Points, in no order, along strands that fork, close into loops and pass close to each other.
In the rows, zero is written as 128.
Two points are linked if the straight distance between their rows is under 123. Some points are linked to none.
J_99: [108,137,146,139,112,158,130,83,112,104,144,134,148,136,128,126,122,153,109,123,172,149,130,104,152,167]
J_785: [159,141,134,126,135,151,134,155,109,135,74,135,143,94,136,114,136,103,86,141,121,124,116,128,154,175]
J_680: [146,127,144,152,165,128,97,186,93,129,146,130,97,128,181,119,87,146,143,105,142,71,119,203,76,176]
J_86: [181,90,118,107,110,164,149,165,179,149,105,140,108,114,147,124,118,198,125,103,76,160,167,126,151,71]
J_254: [145,126,107,172,69,134,112,59,151,116,82,121,128,104,141,87,67,87,112,108,131,158,66,165,137,176]
J_742: [97,143,122,90,139,135,144,123,91,155,169,96,153,115,89,161,200,166,150,196,104,125,133,139,152,99]
J_193: [148,160,167,155,113,130,116,128,168,144,139,104,80,122,109,144,55,125,127,152,105,92,135,193,110,91]
J_15: [140,180,168,105,126,171,168,127,153,153,174,116,109,100,184,132,131,187,112,167,119,109,195,103,156,110]
J_953: [114,110,88,111,131,107,188,131,124,165,128,125,144,137,155,79,169,118,139,84,100,138,120,82,134,112]
J_201: [140,119,65,110,126,69,119,135,118,93,140,145,131,111,167,83,136,127,164,125,115,113,85,111,118,180]
J_112: [114,139,128,180,90,132,119,67,129,139,100,96,130,126,96,111,71,68,114,111,137,124,73,186,124,163]
J_441: [157,139,101,141,89,188,165,153,180,195,56,88,144,92,153,130,165,88,103,128,101,139,163,121,149,68]
J_304: [149,143,107,130,161,145,135,161,118,118,80,136,139,117,144,91,127,89,111,84,148,115,109,98,116,142]
J_186: [92,116,173,116,109,111,148,60,167,149,155,136,75,164,110,144,113,109,125,75,143,142,144,122,97,78]
J_823: [123,130,88,121,100,159,125,116,135,105,78,106,161,123,104,125,148,125,106,118,127,169,91,91,155,117]
J_429: [109,177,160,140,99,148,169,74,170,128,144,108,94,151,197,104,119,92,111,101,146,129,148,29,142,117]
J_320: [144,120,131,109,127,82,170,123,167,121,171,168,87,159,176,121,132,168,137,88,107,154,170,54,139,66]
J_969: [145,113,99,123,94,119,121,134,125,152,87,99,149,84,104,132,148,109,116,205,56,142,92,171,163,137]
J_220: [91,145,71,117,98,157,132,97,103,143,117,66,161,114,85,106,157,125,152,142,104,143,61,159,115,115]
J_752: [125,113,168,155,100,106,136,54,155,119,185,163,104,149,157,115,70,161,139,104,173,139,140,139,149,179]
J_654: [136,168,117,97,158,140,138,151,103,108,155,136,130,108,137,108,157,159,134,121,143,109,134,87,118,124]
J_927: [168,73,166,159,116,81,81,121,186,73,120,203,94,164,142,142,60,125,121,77,150,162,152,115,133,130]
J_247: [112,183,140,168,108,145,148,80,160,140,73,95,131,143,115,124,119,15,79,107,140,124,96,90,122,98]
J_37: [167,106,92,88,128,99,126,163,104,137,89,108,151,68,129,123,182,131,114,206,36,151,113,157,163,154]
J_331: [112,175,175,115,123,212,148,114,128,137,160,86,133,116,130,164,152,175,112,188,140,133,189,88,150,113]
J_324: [146,108,152,164,165,97,84,178,90,111,137,160,118,124,159,157,111,114,134,134,139,73,113,200,100,190]
J_870: [123,87,84,108,125,156,173,145,111,172,90,116,169,121,137,105,174,146,121,110,86,163,131,108,159,110]
J_808: [170,127,112,142,101,121,126,135,173,144,95,113,81,112,166,85,66,79,134,74,89,121,91,163,97,108]
J_134: [116,72,141,102,144,104,89,184,136,106,157,135,105,169,71,189,124,191,179,120,110,130,141,164,92,59]
J_163: [157,111,98,84,126,92,78,193,118,98,134,124,114,95,126,142,137,171,166,204,67,135,107,163,127,126]
J_489: [172,95,121,115,155,164,120,191,101,131,84,143,127,92,148,121,118,140,111,116,115,124,130,166,139,163]
J_136: [161,137,96,157,100,131,114,94,141,119,97,112,92,106,157,63,59,70,131,63,125,122,68,167,91,157]
J_515: [155,198,119,87,180,148,129,161,83,105,135,127,121,80,159,94,158,126,119,154,134,84,131,104,108,160]
J_323: [127,205,109,129,127,131,90,93,65,106,120,106,145,85,110,96,115,81,120,202,136,107,80,166,96,185]
J_690: [163,170,172,150,126,152,87,120,154,87,108,144,109,137,108,148,58,143,77,149,185,143,151,127,135,124]
J_588: [126,113,149,148,132,115,64,87,98,99,105,149,193,122,65,178,142,105,95,206,164,156,108,159,166,187]
J_461: [144,104,79,72,130,69,95,162,102,98,115,122,151,87,108,134,186,157,145,235,61,145,103,140,154,151]
J_894: [123,117,114,117,153,146,139,120,136,102,92,152,137,152,131,88,121,83,106,32,176,159,114,74,108,126]
J_48: [123,87,122,118,149,63,175,123,107,131,204,162,100,158,150,109,149,185,168,94,125,107,156,114,123,136]
J_149: [147,178,147,124,97,158,160,134,186,157,136,90,101,103,188,140,142,136,118,172,118,120,187,75,163,83]
J_641: [102,139,134,155,126,139,115,98,103,151,124,92,129,133,79,118,94,82,135,100,137,98,88,199,75,139]
J_906: [149,171,132,138,102,149,149,147,175,171,86,92,126,90,152,141,150,91,87,189,93,122,160,109,177,90]
J_898: [161,114,137,162,120,157,79,122,128,98,66,154,151,112,97,144,70,102,83,121,163,143,105,159,141,180]
J_97: [109,114,139,148,134,117,119,85,87,115,132,163,171,123,115,127,150,117,114,138,173,132,115,116,166,214]
J_398: [165,115,140,130,182,175,112,218,104,148,107,130,121,116,160,119,107,144,127,103,120,83,139,190,90,133]
J_143: [119,160,85,128,138,29,111,128,115,102,162,134,117,115,150,107,135,87,162,173,118,75,78,118,102,156]
J_72: [139,132,99,93,140,83,88,182,122,81,140,129,123,126,106,151,139,174,152,187,104,133,128,111,129,86]
J_618: [172,134,153,131,119,129,106,129,163,88,123,145,98,132,134,135,78,169,106,133,143,151,151,117,157,119]
J_190: [135,97,114,95,171,167,170,195,133,177,128,129,156,138,111,126,183,169,150,101,128,142,200,117,120,52]
J_287: [180,101,101,118,83,187,169,155,167,193,83,105,137,81,170,128,148,165,116,131,76,170,172,117,170,82]
J_851: [154,125,135,108,148,88,166,147,124,130,184,157,85,114,180,111,136,189,140,132,109,95,159,116,144,138]
J_903: [119,89,169,147,137,113,120,97,88,128,99,159,175,124,97,171,159,103,83,179,148,148,132,140,194,215]
J_619: [135,102,89,88,116,82,140,132,159,126,178,127,71,143,139,109,129,165,191,93,71,133,115,131,82,51]
J_204: [113,72,114,85,154,99,151,146,114,139,175,146,106,167,120,96,145,177,177,59,124,135,158,127,93,100]
J_17: [112,105,160,112,105,146,143,89,184,126,153,142,80,170,121,155,113,158,123,76,129,184,155,110,126,56]
J_119: [135,141,167,154,128,139,79,110,132,90,127,145,131,149,65,173,79,135,111,148,170,133,136,159,125,121]
J_771: [127,177,103,156,113,159,83,87,60,102,136,124,151,91,112,89,94,107,141,147,158,105,77,175,72,200]
J_563: [115,78,118,134,72,115,152,96,144,166,126,105,140,141,109,151,139,148,127,161,70,166,123,127,185,121]
J_394: [86,118,146,137,118,146,150,94,141,130,136,123,148,173,100,159,137,146,109,112,151,164,146,88,160,116]
J_694: [155,101,137,175,99,134,106,111,162,131,38,124,138,133,100,144,88,72,68,127,122,156,94,158,174,143]
J_653: [117,132,144,176,88,130,136,80,172,140,52,105,129,143,117,131,107,37,64,114,122,157,99,104,164,116]
J_747: [112,176,94,131,142,93,113,125,88,119,122,114,152,100,110,116,142,71,136,166,131,79,74,130,106,165]
J_26: [91,149,141,114,150,140,87,120,124,89,125,157,125,158,97,122,103,74,136,41,195,124,114,118,39,115]
J_135: [177,140,165,129,151,116,107,133,135,80,139,181,112,104,161,121,96,149,92,146,166,129,153,108,159,191]
J_294: [106,122,124,116,176,117,110,176,94,117,140,131,140,157,91,150,149,138,156,119,144,94,127,141,94,108]
J_160: [99,189,166,149,113,216,139,110,122,178,127,69,158,111,104,181,150,110,101,191,141,120,166,121,140,104]
J_681: [118,105,116,125,120,198,165,122,113,146,87,115,166,136,129,102,146,129,112,68,143,175,120,93,153,139]
J_930: [71,150,118,118,130,180,170,102,74,161,145,91,173,119,116,123,188,140,132,145,137,125,112,108,142,159]
J_978: [106,92,94,132,90,83,153,106,119,160,110,107,156,118,97,138,160,107,138,164,74,139,84,140,157,130]
J_270: [123,142,187,148,115,125,102,105,167,116,165,127,87,160,91,166,56,158,134,148,143,127,149,180,118,90]
J_3: [132,135,145,157,118,124,101,133,118,145,142,94,97,124,93,143,80,126,154,143,107,86,98,218,88,119]
J_262: [89,124,98,98,153,130,165,141,80,164,140,115,173,127,89,134,213,136,153,153,112,120,126,114,143,121]
J_895: [140,164,116,146,150,151,90,142,65,108,153,131,118,102,148,110,97,135,154,124,148,72,94,187,57,184]
J_568: [111,77,92,83,151,111,179,150,135,172,141,128,125,146,137,86,164,137,158,64,89,152,160,110,92,72]
J_484: [96,107,121,100,140,138,91,93,139,80,113,158,114,166,116,105,121,87,140,13,202,168,114,90,58,103]
J_523: [125,116,73,114,155,43,94,193,107,74,137,169,145,127,182,113,160,120,164,128,125,103,97,89,107,161]
J_817: [118,105,140,116,117,136,138,112,131,154,146,100,141,124,88,173,158,177,133,212,97,145,142,159,173,111]
J_676: [100,134,119,107,177,75,114,157,90,79,155,159,157,146,97,157,178,127,155,141,162,95,124,83,121,133]
J_594: [123,95,89,110,154,185,193,181,123,211,106,115,169,116,135,103,192,141,139,113,119,144,192,135,138,98]
J_232: [113,197,158,162,102,150,160,92,176,144,110,96,109,138,150,118,115,61,90,125,140,124,142,72,127,87]
J_556: [142,134,166,134,126,67,115,88,160,99,168,172,105,147,167,119,82,155,121,151,179,116,152,111,159,172]
J_335: [110,119,160,179,153,77,76,145,115,104,146,167,122,158,140,170,90,83,135,121,163,69,115,175,78,172]
J_768: [102,124,164,153,99,118,192,88,154,150,155,130,112,160,185,131,129,118,113,107,116,140,164,53,175,142]
J_914: [93,138,153,119,121,125,188,116,158,157,177,126,115,162,174,141,160,156,139,113,117,132,187,51,150,86]
J_312: [101,84,89,125,161,96,134,111,88,116,138,171,168,154,143,57,151,106,152,51,173,132,105,104,113,201]
J_706: [82,171,132,146,113,209,166,86,86,180,117,62,178,90,137,122,181,83,114,159,125,103,115,119,137,172]
J_519: [98,136,165,146,154,105,81,138,125,95,149,167,101,164,134,147,81,86,142,51,191,97,124,155,38,149]
J_116: [151,105,113,145,102,153,82,107,143,81,68,153,161,129,92,130,112,124,102,100,157,192,104,124,150,145]
J_736: [93,164,168,165,107,188,152,88,119,183,111,84,151,124,115,146,121,80,92,158,132,116,128,140,152,155]
J_307: [136,129,112,87,152,161,154,174,138,125,120,135,142,131,126,119,167,161,127,97,132,144,159,72,132,76]
J_671: [123,111,119,107,135,62,76,159,153,73,169,142,104,161,103,165,122,172,178,148,114,130,131,135,108,80]
J_967: [129,122,144,136,187,135,132,200,101,165,127,126,125,132,137,131,141,109,136,123,123,68,144,175,108,123]
J_272: [121,136,131,138,120,106,81,96,110,102,139,117,152,128,65,157,110,127,137,207,154,131,111,166,129,149]
J_311: [149,103,134,112,123,168,142,153,147,151,152,120,114,122,113,141,132,212,147,127,92,150,166,157,145,78]
J_402: [91,120,98,121,172,49,89,184,74,91,140,154,161,146,135,151,188,94,164,149,138,82,96,108,94,157]
J_798: [94,145,156,150,107,103,148,61,153,125,186,128,95,161,131,127,96,129,132,110,159,127,130,125,120,122]
J_192: [131,83,129,101,153,131,118,186,121,150,160,121,112,143,97,159,138,200,177,129,94,102,151,188,104,69]
J_238: [135,126,162,129,120,134,146,121,170,119,134,137,105,156,118,159,119,162,103,126,136,165,166,86,164,74]
J_609: [172,103,118,107,134,75,146,148,153,104,178,177,60,131,196,93,101,181,150,90,107,129,155,96,127,110]

How many points has the smallest loop of links through each point below? Write - if it is on no loop.
J_186 => 8
J_609 => 19
J_331 => 25
J_272 => 10
J_304 => 11
J_143 => 13

A piece is two or more points that can be reached from each other along the links. Count, over all rows, the pieces, the separate loops (a circle has one, a figure eight two, a Y none), the forks (points with three links) and the tips (points with one).
pieces => 4
loops => 6
forks => 6
tips => 2
